Points on a hilly landscape, in no order, each with its height.
A ball rolls from a point to the lowest of its 4 nearest points, and stops where none of them is lower. Distance is the straight distance between rows; heights are no part of it.
<438> h=169: [ 20 -24  13  39  12   2  43 -45  11 -29 -16  29 -13  -9  70   7 -13   1
  -1 -14 -26 -19   7  -8]
<646> h=608: [  0  -4 -18 -30  14  11  -6 -13  52 -14  12  -8  25  -7 -29  19 -26 -25
 -28  22  12 -12  10  -9]
<456> h=116: [-19   6  40  27 -18 -17  23  13 -39  29 -41  35  55 -24  11 -33  40   4
  -2   9  -7 -29  -5   4]
<602> h=519: [ -4   8 -17 -31  17   7 -20   2  25   2  18 -23  -4  51 -25  33 -66 -17
 -27  10  -5 -32  21 -13]
<330> h=387: [ 17 -18   1   0  16  -8  15 -18  19 -18   0   7   8 -13  -3  12 -19 -20
 -14   8  -9  -9  14 -11]
<85> h=281: [-12  23 -10 -24  -6  21 -26   9  17   0  24  -8   5  13 -42   4 -11  -7
 -28  19  30  -7  -6  17]
<117> h=322: [-15  24   4 -14 -23 -12  -5  21   1   6   2 -11  13 -15 -23 -19  32   5
  -3  11  20   4 -23  18]
<480> h=301: [ 16 -27  22  37   0   3  32  -8 -21  -1 -36  40  11 -44  53 -19  20  -5
  27  -4 -17  -2   1   5]
<754> h=430: [  0   1   0 -13  -7  -2  -7   0   1  -7  21 -10 -16  10 -25  12  -2  -6
   9   2   3  23  17   3]
<503> h=56: [ -4  20  22 -12  -6   6  -7  18 -24   9  -2   9  -8  21 -38 -34  -1   0
 -38   8  13 -18 -16   9]
<767> h=180: [-41  28 -22 -22 -25  15 -47  22   1  12  22 -43  -6  -8 -26   3  47  26
  32  -9  27  26 -27   2]
<489> h=208: [  7 -32  38  38  28  17  45 -38  -3 -10 -25  47 -15  -3  78 -13 -29   9
 -19   0 -32 -39  -1  -8]
<194> h=377: [-24  24  -6 -17 -12  18 -36  11   2   0  36 -25 -23  25 -33  23  -8  -5
  11  -4   7  35  18  -1]
<173> h=275: [-23   1 -43 -40  -6  12 -41  10  52   4  24 -35  15 -19 -27  20  22  10
  24   6  26  25 -19   3]
<386> h=330: [ 23  -9  37  41  -3  -5  27 -13 -57  -6 -33  33 -17  -3  30 -35  12   5
  -6 -17 -13   0  -5  17]
<401> h=323: [-17  20   7  -7 -26 -18  -3  22 -20   4  -1 -15   1  -4 -16 -27  43  12
  14  -4  24  18 -23  10]
<301> h=463: [-15  -1 -46   5  14 -20 -11  -7  39 -13  25 -38 -13  25   7  48 -42   0
  29 -17 -27  26  45 -19]
<621> h=203: [  2 -40  24  44  24  21  50 -38  10 -19 -24  51   6 -26  81  -6 -14  -2
  -5   3 -20 -25  11  -9]
<342> h=200: [ 38 -32 -19  33 -10 -10  37 -35   9 -13 -13  19 -26 -12  74   2  27   4
  40 -32 -18  29  -1  -7]
<307> h=726: [ -3  -6   4   7 -29 -36  18  35 -35  25 -35  -3  19 -22  26 -28  63  14
  33 -16   5  22 -27  -9]
<479> h=557: [-18 -13 -59 -38  15  21 -33 -13  87 -14  24 -49  37  -6 -29  34 -14 -12
  15  13  19  31  14 -19]
<733> h=397: [ -3  16 -27 -40  22  31 -27  -6  52   4  26 -19  14  39 -32  27 -59 -23
 -45  23  19 -40  10 -10]
<568> h=147: [-27  39  14 -15 -13  28 -33  22 -33  11  29 -15 -37  55 -43  -6 -10   3
 -24  -7  24   8   3   8]
<62> h=146: [-10  -5 -39 -17  15  -7 -10 -12  54 -14  22 -37  15  17 -17  43 -31 -15
  14   5  -8  22  36 -21]
<366> h=152: [-32  61 -23  -6   1  30 -60  26 -12   9  39 -27   4   8 -54  -1   4  18
 -21  15  53 -20 -21  29]
<4> h=247: [ 21  -4   6   7   3 -13  14 -14 -17 -12   6   4 -23  12  -4  10  -7  -3
   3  -6 -11  10  11   2]
<187> h=427: [ -8 -32  48  25  20  15  24  -9 -33  14 -38  59  30 -35  28 -35  -1   0
  -4  15 -17 -50   7   1]
<258> h=278: [-11  23  28   2 -17  -9  -2  21 -22  12 -19  17  15   1 -24 -39  19   4
 -37   9  14 -23 -23  16]
<541> h=626: [ 25 -11   9  16 -10 -20  23  -2 -27  -9 -20  10 -11 -16  18 -15  23   0
  24 -12  -8  25   1  12]
<384> h=212: [-18  31  -5 -24  -3  30 -38  16   8  13  37 -19 -22  46 -41  17 -36  -8
 -31   8  19  -8   7   8]
<254> h=243: [ 19 -20  35  15  35  15  20 -16  -9   1 -24  38   0 -11  25 -14 -33  -7
 -25   9 -24 -38  -1 -10]
<412> h=393: [-14   9 -13 -26 -10  -4 -18  14  36   5   6 -17  26 -28 -23  -2  26   4
   4  19  23   1 -23  14]
<118> h=96: [ 25 -11   5  28   8 -12  28 -35 -11 -23  -6  13 -26   8  37  11 -19   3
  -5 -14 -25  -8   7   2]
<421> h=207: [-11  34  -3 -13  -3  13 -30  21   4  18   6   2  16   4 -39 -25  -3   6
 -54  29  31 -39 -32  23]
<182> h=139: [-30  48 -30 -21  -4  16 -53  23  12  16  27 -48  26 -23 -32  16  40  35
  16   9  40   4 -39  17]
<33> h=720: [ 25 -20  -3  32 -22 -21  27   5 -53   4 -37  16 -20 -20  57 -33  51  12
  45 -32  -7  35 -16  10]
<77> h=571: [-10 -10  -8 -16 -27 -22  -2  30  16  28 -16 -18  38 -36  10  -4  59  16
  20   3  10  15 -37  -7]
<206> h=89: [ 13   3  20  -2  -3  -1   5   5 -30  -2   7   5 -25  23 -27 -10 -11  -3
 -19  -1  -2   2   2   7]
<533> h=531: [-18  28  19   2 -25 -22   6  30 -15  18 -21   3  34 -17  -6 -26  45  11
  -9  12  14  -3 -24  15]
<46> h=269: [ 23 -16  33  25  12   6  25 -14 -29  -4 -24  35  -8 -13  22 -20  -6  -4
 -14  -4 -20 -14  -2   5]
<44> h=643: [ 10 -16  -6  -1 -21 -24   9  23 -37   9 -15 -12 -18 -19  18 -23  55  15
  44 -31   8  40 -15  -4]
<56> h=328: [ 12 -55 -12  37  13  11  40 -16  18  -3 -30  46  29 -58  85 -11  19  -7
  47  -8 -20   1   6 -12]
<260> h=553: [ 10 -15  -6 -10 -11 -16   6  10   3   0  -8  -8  -3 -21  -2  -4  25   0
  31  -3   4  29  -6  -5]
<686> h=201: [ 24 -18 -28  25  17 -13  31 -43  28 -33   1   1  -4  -2  40  28 -19  -4
  20 -13 -20   3  20 -16]
<300> h=369: [ 17   2   4  -2  12  -6   5 -12 -16  -2  11  -4 -27  44  -9  17 -45  -2
 -20  -3 -21 -22   9  -4]
<9> h=522: [  5   8   9   5 -17 -16   6   9 -49  -3   9 -12 -35   9  -7 -19  31   9
  31 -20   9  43   1   1]
<231> h=378: [  7  -9  33  14  -1  -6  11  10 -20   5 -25  32  17 -25  -3 -28   9  -7
 -21  10  -7 -20  -2   9]
<582> h=464: [  8   1 -14   3   5 -16   6 -18   0 -11  22 -12 -22  32  -5  35 -35  -1
   5  -6 -19   3  29  -4]
<110> h=801: [ -9 -14  11  11 -26 -22  22  27 -14  45 -43  13  61 -38  32  -8  64   7
  30   6  -9  -2 -22 -12]
<67> h=90: [-28  32 -11 -23   4  16 -39  25  16  12  36 -35 -23  62 -23  41 -62  -7
 -25  -7  -8  -6  30  -6]
<742> h=432: [  1 -15 -19 -27  -3  -8 -11   2  36  -6   7 -13  13 -27 -19   8  18  -3
  22   6  10  21  -6  -5]
<619> h=199: [  9  12  27   6  -5  -4   7   4 -58   2   5   0 -42  49 -21 -14 -12   7
 -13 -12  -3   6   3   2]
<675> h=277: [ 28 -13  19   7  23   2  17 -15 -10  -5  -6  18  -8   7   4   3 -31  -5
 -27   4 -20 -28   0  -8]
<236> h=165: [ 26  -9  31  39   8   6  38 -35 -29  -9 -24  33 -41  22  51 -11 -21  12
 -19 -14 -36 -30 -13   2]
<500> h=594: [  6  -8 -25   3  18 -15   5 -22  19 -22  13 -17  -9  31   3  41 -49  -8
  -3  -6 -24 -17  31 -12]
<752> h=416: [ 16 -37  -1  10  14 -11  16   0  29  -5 -24  24  40 -60  28  -5  20 -14
  27   0 -14   0   1 -17]
<266> h=202: [-27  35  -2 -16 -20   7 -23  19 -14   3  18 -17  -6   9 -39 -17  28   8
  -6   6  32   7 -16  17]
<627> h=159: [ 31 -18  -5  26   6 -11  29 -33   4 -25  -6  10 -11  -7  40  17  -3  -2
  21 -15 -18  12  11  -5]
<597> h=353: [-28  14 -33 -34  -3  22 -46   7  38   2  34 -35  -4   2 -27  26   4  -1
  22   1  20  39   5  -1]
<653> h=321: [-10  28 -29 -35  16  35 -48   2  36   6  29 -16  18  10 -46  14 -28  -7
 -41  29  43 -27  -8  21]
<336> h=237: [  4  14  13  -1  -6   1  -4   4 -41   3  19  -9 -43  50 -20   7 -27   5
 -12 -10  -8   6  15   3]
<75> h=474: [ 17 -27 -32 -12   7 -13   1 -16  39 -11  10 -18   5 -10   0  26   1  -3
  37 -10  -5  31  16 -20]
<248> h=97: [  6   3  21 -13   4  11  -7   5   7   9 -13  21  13  -6 -27 -24 -14 -12
 -48  21   5 -32 -14   2]
<250> h=324: [  5 -19  26   2  26  13  10  -4   9   0 -24  37  27 -34   6 -16 -19 -13
 -29  21 -13 -39   8  -9]
<332> h=605: [-16   9 -20 -14   7  -4 -17   5  17  -6  32 -25 -16  42 -18  41 -50  -7
  -6  -4 -11   5  36  -8]
<617> h=469: [-13  -3 -20 -18  -5  -2 -24   7  16   4  28 -27 -26  11 -16  22   6   5
  39 -14  -6  56  22 -14]
<79> h=504: [  2   4  34  23 -15 -21  16  15 -44   5 -35  22  14 -18   7 -37  28  -3
  -5  -3  -5  -2  -9  12]

Where does a ball stop that starts at each point below?
<752> | <118>
<500> | <503>
<386> | <118>
<675> | <118>

Call two points neighbours if one is among the 4 nearest of the other. Go from one point of each pair to the other, from neighbour to neighbour, staying as low as possible. Name the highest point that can't be avoided.
<503> / <456> | <231>
<118> / <568> | <4>
<568> / <67> | <384>
<568> / <62> | <582>
<182> / <568> | <266>
